A landscape with many valleys, sampled at points; each row gives a point and its height.
From any point a ball rolls to the lowest of the 2 points nearest to it. It stops when none of these is lower. Distance is the straight distance between rows; heights are no part of it.
Z_577 (h 225): [ 74  90 177 100 173 155 114 163  82  99 144 133 115 136  88 129 129 172
  99 140 180 141 115 129 117]
Z_438 (h 536): [114 194 146 159 163 117  64 101 147 138 143 124 131 138 180 131 128 134
 116 132 109 114 112  97 200]
Z_139 (h 473): [149 208 111 166 168 127 146 163 136 143 108 120  78 125 146 126 104 122
 105 113  83 112 126 146 157]
Z_868 (h 589): [120 125 120 169  92 103  98  95 182 149 119 146 100 158 159 100 118  99
 157 141 108 150 114  88 157]
Z_230 (h 112): [152  69  73  99  98 147 195  67 167 119 102 149 137 129 115 154 172 144
 173 160  85 127 119 158  96]
Z_827 (h 335): [114 141 179 152 107 113 139 163  96 112 169  88 107 121  89  91 129 102
  90 153 111 109 116 141 111]
Z_377 (h 128): [131 125 119 120  87 112 155 100 152 108 105 129  87 174 114 121 127  80
 106 181 143 116 177 124 154]
Z_633 (h 188): [145 151 167 148 141 122 101 173 212 105 127 114 146  89 144 131 129 120
 125 112  84 120 134 128 140]
Z_769 (h 644): [154 137 151 169 116 128  79 179 112 117 133 106 134 133 149  97  94 138
 161  96 122 200  80  98 145]
Z_976 (h 689): [119 139 136 106 139 110 132 134  65 133 163 138 149  84 104 143 129 148
 127 100 159 111 121 143  90]
Z_325 (h 274): [187 175 148 150 162  93 100 127 147 167 109  95 151 103 173 154 125  96
  95 141 119  89 134 123 155]
Z_21 (h 424): [143  81 158 102  60 123 155  77 137  73 165 135 139 169 106 119 167  87
 154 185  86 120 110 155 123]
Z_680 (h 342): [ 84 133 160 154  69 101 107  82 155  73 180 153 151 141 111 119 149  83
 144 140 142 109 136 138 137]
Z_432 (h 448): [108 143  86 169 125 125 116 127  96 162 129 141 114 133 127  98 105 131
 159  83 161 166 111 106 124]
Z_177 (h 160): [166  85  82 112 115 108 167  76 176 141 113 161 150 114 146 165 155 120
 157 135 107 116 144 154 110]
Z_92 (h 389): [133  64 162  73 208 133 146 170  36 139 160 114 115 131 108 105 120 140
  73 144 158  91 124 118  85]
Z_524 (h 205): [129 167 152 196 167 116 101 146 149  73 118 125 119 126 144 116  98 110
 131 111 127 151 147 113 185]
Z_140 (h 602): [133 161 167 164 135 120  63 131  84 130 177 101 155 119 149 107 107 155
 150 112 141 166  79  87 149]
Z_948 (h 612): [154 131 106 163 102 116  87  83 199 159 117 124 162 143 179 101 132  87
 193 129  96 138 115  88 133]
Z_564 (h 400): [150  81 121 132  88 137 175 117 147 110 117 112 125 147 103 128 138 106
 139 159 113 135 132 160  93]
Z_512 (h 51): [156 119 134 126  87  70 130 107 156 136 128 143  98 157 140 139 126  68
  98 194 127 100 142 136 166]
Z_392 (h 701): [140 162 122  97 152 129 105 187  91 130  95 158 114  94 122 135 114 162
 115  75 155 142 127 126 113]
Z_157 (h 717): [134 108 107 100 140 144  96 157 163 129  85 201 175  92 156 161 120 140
 151  62 156 144 139 134 110]
Z_446 (h 330): [ 68  82 110  99 104 130 134  83 162 161 130 160 109 153 115 164 148 168
 112 163 159 117 135 133 148]
Z_533 (h 514): [124 187 127  96 163 160  99 170 184 120 101 149 121 111 142 150 137 176
 132  86 111 125 169 127 157]
Z_451 (h 638): [157 130 119 147  99 117 101  67 133 150 155 120 177 144 165 125 127 118
 163 126 120 151 108 114 128]
Z_599 (h 370): [127  98 148 143  93 134 147 154 112  98 140  86 113 165 103 100 125 112
 112 150 121 133 127 147 102]
Z_339 (h 189): [123 154  90 140  99 115 141  79 173 106 103 147 117 151 113 119 141  67
 135 142 146 109 196 118 140]
Z_476 (h 472): [163 141  96 142 110 134 138 101 189 122  85 112  86 162 140 106 120 127
 149 166 101 158 172  72 156]
Z_469 (h 710): [111  70 149  64 152 121 161 176 114 168 114 148 108  89 102 178 124 160
  75 139 146 103  96 161 108]
Z_619 (h 252): [108 130 192 149 126 127 104 177 173  74 150 127 154  78 106 149 135 130
 114  97 127 114 139 136 127]
Z_306 (h 737): [117  55  89 145 126 152 144  75 122  93 115 194 177 135 122 172 150 140
 182 101 151 188 125 118 145]
Z_26 (h 285): [130 193 172 150 107 101 114 130 125 131 175  93 129  89 107 109 145  78
  95 133 108  76 127 138 117]
Z_666 (h 719): [113  82 142 121 123 126 134 160 214 148 101 151 112 114 112 161 148 156
 109 128 129 128 113 147 124]
Z_347 (h 262): [ 83  84  97 130 133 164 205 138  95 123  86 103 109 177  92 100 131  71
  87 159 179 117 109 162  65]
Z_42 (h 313): [102  80 136 131 134 125 121 167  50 131 151 145 134 122 104  98 106 150
 146  99 166 161  63 129  88]
Z_987 (h 675): [176 157 159 103 133 126 115 143  46 142 168 101 183  75 132 139 112 137
 126 102 132 135 118 124 102]
Z_500 (h 426): [122 144 134 128 183 102 112 121  21 145 156 103  79 145 119  69 106 142
 111 148 166 114 128 112 123]
Z_470 (h 223): [125 155 122 102 139 119 156 154 103 158 125 111  78 116 104 132 129 142
  75 142 142  82 158 156 119]
Z_882 (h 249): [123  93 179 115 123 139 112 186  66 118 177 119 153 100 103 112 115 157
 127 109 128 151  76 125  94]
Z_914 (h 250): [182 145 139 112 110 104 135  60 155  99 158 120 189 105 141 173 156  91
 137 150 115  89 169 156 135]
Z_97 (h 372): [127  94 149  57 174 114 130 139  39 174 185 105 122 101 136 122 108 168
  90 149 137  82 116 121 113]
Z_845 (h 244): [169 146 116 128 101 108 135  61 170  68 130 126 158 135 123 142 151  75
 148 144 133 115 202 134 133]
Z_985 (h 77): [148 170 162 169 159 148 117 182 193  64 101 117 124 121 154 120 100 130
 149  92  77 160 126 120 167]
Z_798 (h 229): [ 77 123 108 129 124 158 176 163 101 132  97  95  75 182  94  68 139  98
  83 156 143 102 123 148  82]
Z_381 (h 670): [155 148 129 132 128 134  95 184 125 152 103 128 124 120 156 117 102 164
 138  83 105 179  85 105 136]
Z_895 (h 495): [114 184 114 103 149 141 102 131 131 150 136 120 100 132 145 132 127 180
 124 112 134 121 158 119 167]
Z_78 (h 271): [ 79  78 128 100 145 148 117 122  80 135 140 141 115 160 113 137 121 178
 116 143 176 136 124 118 136]
Z_319 (h 450): [190  99 156 136  69  99 155  75 163  81 140 116 150 143 128 119 142  57
 161 183  74 135 113 139 105]
Z_199 (h 404): [ 83 228 133 153 169 149 112 149 151 110 143 138 113 120 151 107 128 139
 138  83  85 107 115 131 149]
Z_839 (h 117): [118  72  98  76 134 155 197 116  83 116 111 146 153  99  97 176 171 151
 119 122 123 108 103 199 108]
Z_118 (h 376): [ 78 124 124 131  55 133 130  59 134  88 154 146 125 170  92 115 150 102
 145 144 149 128 159 119 134]
Z_138 (h 731): [143  54 102 126 122 150 134  85 175 110 119 193 184 116 148 156 152 157
 207 105 114 183 115 122 116]
Z_207 (h 169): [116  54 113  87 122 130 171 109  76 150 159 141 135 111 118 169 151 148
 132 131 107  97  86 171 120]
Z_348 (h 565): [119 155 163 178 145  96  52  95 117 143 165 123 161 119 166 119 123 122
 139 124 145 129  90  93 173]
Z_966 (h 204): [163 158 183 137 140  97  99 112 142 116 157 107 149 109 143 160 125 119
  90 165 131 109 157 120 165]
Z_775 (h 297): [ 78 125 183 157  98 113 102 127 181  90 177 132 149  98  96 135 151 117
 122 124 127 105 116 144 116]
Z_734 (h 725): [128  89  94 126 135 151 111 105 187 113 103 192 199 103 149 152 142 130
 195  82 125 144 156 130 101]
Z_897 (h 559): [185 196 146 160 134 121 109 144  85 157 122  59 148 125 161 113 113 118
 126 106  97 152  82 103 137]
Z_725 (h 687): [122 165 139 146 122 132 109 200 115 117 116 130 120 100 115 112 113 131
 130  73 120 152 100 134 113]
Z_780 (h 733): [153 103 112 106 126 135 110 124 213 157 118 156 189  92 162 140 146 138
 192 101  85 125 116 129  98]
Z_962 (h 385): [ 69 113 107 158 146 124 108 161  63 165 112 160  93 119 117  86 100 146
 146  82 180 175  69  97 108]
Z_520 (h 346): [158  81 100 153 131 136 185 135  37  87 111 130 152 149  97 130 112  96
 140 120 176 171 135 163  85]
Z_931 (h 373): [ 56 130  92 122 124 164 139  97 217 125  81 163 131 127 101 151 159 138
 137 109 153 139 164 117 122]
Z_879 (h 379): [212 109 164 112 125 120 118 141 148 157 126  88 142 118 158 161 114 143
 102 167 106 143 132 117 154]
Z_759 (h 405): [110 115 139  85 196 145 133 173  34 132 134  99  87 149 104  84 119 163
  93 134 159 113 139 121 102]
Z_88 (h 528): [110 113  88 187 132 142 117 116 137 102  96 155 135 146 115 126 107 120
 157  97 167 203 162  62 154]
Z_705 (h 529): [173 176 164 119 155 138 108 183  67 164 138  78 115 119 156 119 104 162
  98 124  86 148  89 106 144]
Z_58 (h 414): [188 109 130 103 138 137 136 151 123 131 103 100 113 142 144 144 111 161
 127 150 132 161 163 120 142]
Z_557 (h 730): [122  85 127 143 110 123 109 127 245 141 105 157 150 118 149 125 141 132
 184 122  99 131 113 117 118]
Z_270 (h 698): [ 87 143 125  73 149 131 144 134  97 114 122 171 141  85  78 170 143 175
 109  91 183 111 140 156  85]
Z_676 (h 336): [226 138 111 121 137 100 117 117 156 172  94  99 149 116 180 154 111 125
 128 141 125 136 143 116 146]
Z_284 (h 187): [ 89 153 104 116 137 150 167 151 117 127  87  97  62 160  99 107 128 139
  84 144 139 109 152 147 125]
Z_329 (h 353): [ 71 115  85 103 105 173 143  81 179 142  89 147 101 158 103 147 153 161
 128 158 149 142 165  94 145]
Z_566 (h 324): [154 144 117  82 114 118 128 123  58 195 156  69 116 146 154 113 110 128
  98 162 125  86 117 125 122]
Z_444 (h 517): [121 194 137 172 169 140  98 121 182 133 119 136 111 156 179 132 118 132
 121 121  54 125 114 114 205]
Z_433 (h 395): [ 72 147 120 127 128 135 110 132 195 112 120 155 142 108 116 136 155 143
 130  92 144 103 170 141 130]
Z_525 (h 494): [ 82 134  75 183 124 137  94 121 128 148 112 172 134 128 131 109 113 120
 179  65 151 189 136  74 144]
Z_531 (h 228): [141 155 165 121 114 101 153 115  84 141 193 114 142  71  93 133 138  91
  86 161 121  66 138 154 103]
Z_129 (h 457): [162 138  87 164  94 101 146 111 111 153 123 115 122 144 141 104 106  80
 143 121 134 136 133 130 103]
Z_494 (h 501): [161 203 153 151 166 141 135 181 107 135 131  95  83 139 156 121  94 155
  96 129  60 139  95 125 174]
Z_19 (h 202): [144 103  94 114 113 107 148  46 150 115 156 169 171 115 139 175 171 106
 144 140 118  93 153 168 143]
Z_149 (h 714): [110  88 131  93 117 145 152 173 144 157 105 123  96 140 114 144 132 169
  95 144 132 114 112 149 109]
Z_240 (h 554): [ 70 102  89 167  91 141 117  84 160 120 112 149 119 178  98 115 127 112
 154 135 141 176 161  57 164]
Z_977 (h 351): [135 155 157  86 156 108 123 135  57 184 174  85  94 104 131 109 118 143
  86 168 123  72 115 122 130]
Z_998 (h 251): [136  85 110  82 126 149 160 170  61 165 136  96 128 148 140 112 115 152
 121 112 123 120 100 134  79]
Z_893 (h 475): [ 94 207 141 128 128 136 106 116 113 107 162 102  88 138 118 108 132 167
 111 134 126 111 149 116 170]
Z_124 (h 449): [111 168 139 139 137 117 111 109  61 113 160 104  79 162 111  81 116 129
 108 163 156 114 143 120 155]
Z_696 (h 508): [169 180 103 183 126 117 103 122 121 155 104 101 132 139 175 106 100  95
 147 111 115 149 122 106 143]
Z_414 (h 425): [196  62 127 140  82 110 188 101 150  97 100 117 131 149 128 121 121  85
 170 184  90 145 118 138  86]
Z_417 (h 657): [171 141 130 124 107 117 120 106  90 159 158  89 168 114 160 132 118 136
 144 116 130 138 116 135 112]
Z_899 (h 296): [110  84 106 150 141 141 184 125  59  94 114 117 123 163  92 113 126  86
 104 162 185 127 139 159  88]
Z_426 (h 52): [124  87  90 100 115 157 213  97 141 105  90 135 144 122  91 167 177 144
 148 131 117 133 125 188  75]
Z_569 (h 709): [136 153 129  97 152 140  87 178 141  92  84 187 152  92 126 161 120 147
 115  66 159 139 145 126 107]
Z_713 (h 363): [ 79 208 107 167 187 151  75 156 155 127 115 151 154 106 166  94 114 102
 168  77  96 102 138 134 154]
Z_971 (h 406): [173 122  78 144 111 124 161 139  84 126 109 132 141 114 128 130 102 104
 149  91 163 162 142 148  80]
Z_612 (h 418): [ 74 184 100 132 146 121 131 139 162 146 117 149  94 101 107 123 148 133
 111  97 150  88 149 145 123]
Z_830 (h 445): [122 196  83 155 148 127 134 148 175 143  86 130 101 117 142 118 132 101
 135  91 107 104 159 140 130]
Z_457 (h 571): [ 75 137 104 165  84 136 108  99 152 134 130 144  79 186 125  89 122 111
 141 140 113 159 123  74 175]
Z_29 (h 290): [183 110 122  65 110 154 150 137  68 183 156  59 141 144 153 116 119 148
 115 145  98 111 113 136  90]
Z_563 (h 724): [141  57 163 153 108 105 110 149 220 137 124 151 153 112 142 148 132 123
 132 134 100 131 103 133 127]
Z_68 (h 158): [ 92 127 198 128 141 139  99 183  99  89 153 127 113 122  92 112 119 179
 116 115 142 153 110 123 132]
Z_482 (h 302): [116 200 136 184 185 142  66 133 147  97 109 120 172 130 168 103 106  89
 155  90 111 128 141 120 171]
Z_344 (h 306): [ 88  42 112  90 134 165 145  87 116 127 136 143 125 198 124 150 143 159
 107 182 161 123 132 129 155]
Z_677 (h 133): [154 124 167 111 112  73 117  94 140 145 173 130 127 118 130 167 146  97
  79 184 124  79 132 141 158]
Z_737 (h 496): [159 172 115 142 141 126 106 104 177 138 101 114  90 164 175 123 114 129
 132 150  86 147 136  89 207]
Z_790 (h 704): [ 74 119 144  78 149 134 143 173 141 129  99 174 115  80  88 164 144 164
  80 109 168 104 111 163  99]
Z_178 (h 212): [ 92  41 122  67 150 135 173 149  49 171 149 132 128 122 139 135 129 162
 125 118 126  96  62 154  79]
Z_834 (h 173): [160 154 132 123 131  93 165 153  95 156 142 107 113  74 112 141 128  96
  85 141 128  79 147 155  98]
Z_441 (h 446): [183 100  97 112 119 144 165 108 178 118  77 122 121 136 126 141 118 146
 159 151 128 171 175 102 121]
Z_918 (h 402): [ 86  72 160 118  69 141 153  75 136  52 149 141 124 179  81 117 157  93
 135 177 142 123 141 145 139]

For each start below, name the point where the ball stops.
Z_893 | Z_426
Z_696 | Z_284
Z_476 | Z_512
Z_157 | Z_512
Z_270 | Z_68
Z_319 | Z_985
Z_414 | Z_834
Z_566 | Z_426
Z_705 | Z_68
Z_533 | Z_68

Call two points neighbours if one is among the 2 nearest of the other. Go from one point of each pair to the other, from neighbour to neighbour, staying as low as possible. Name the highest point that can't be avoided.
Z_426 and Z_68 | Z_533
Z_834 and Z_284 | Z_470
Z_284 and Z_985 | Z_319
Z_512 and Z_426 | Z_914
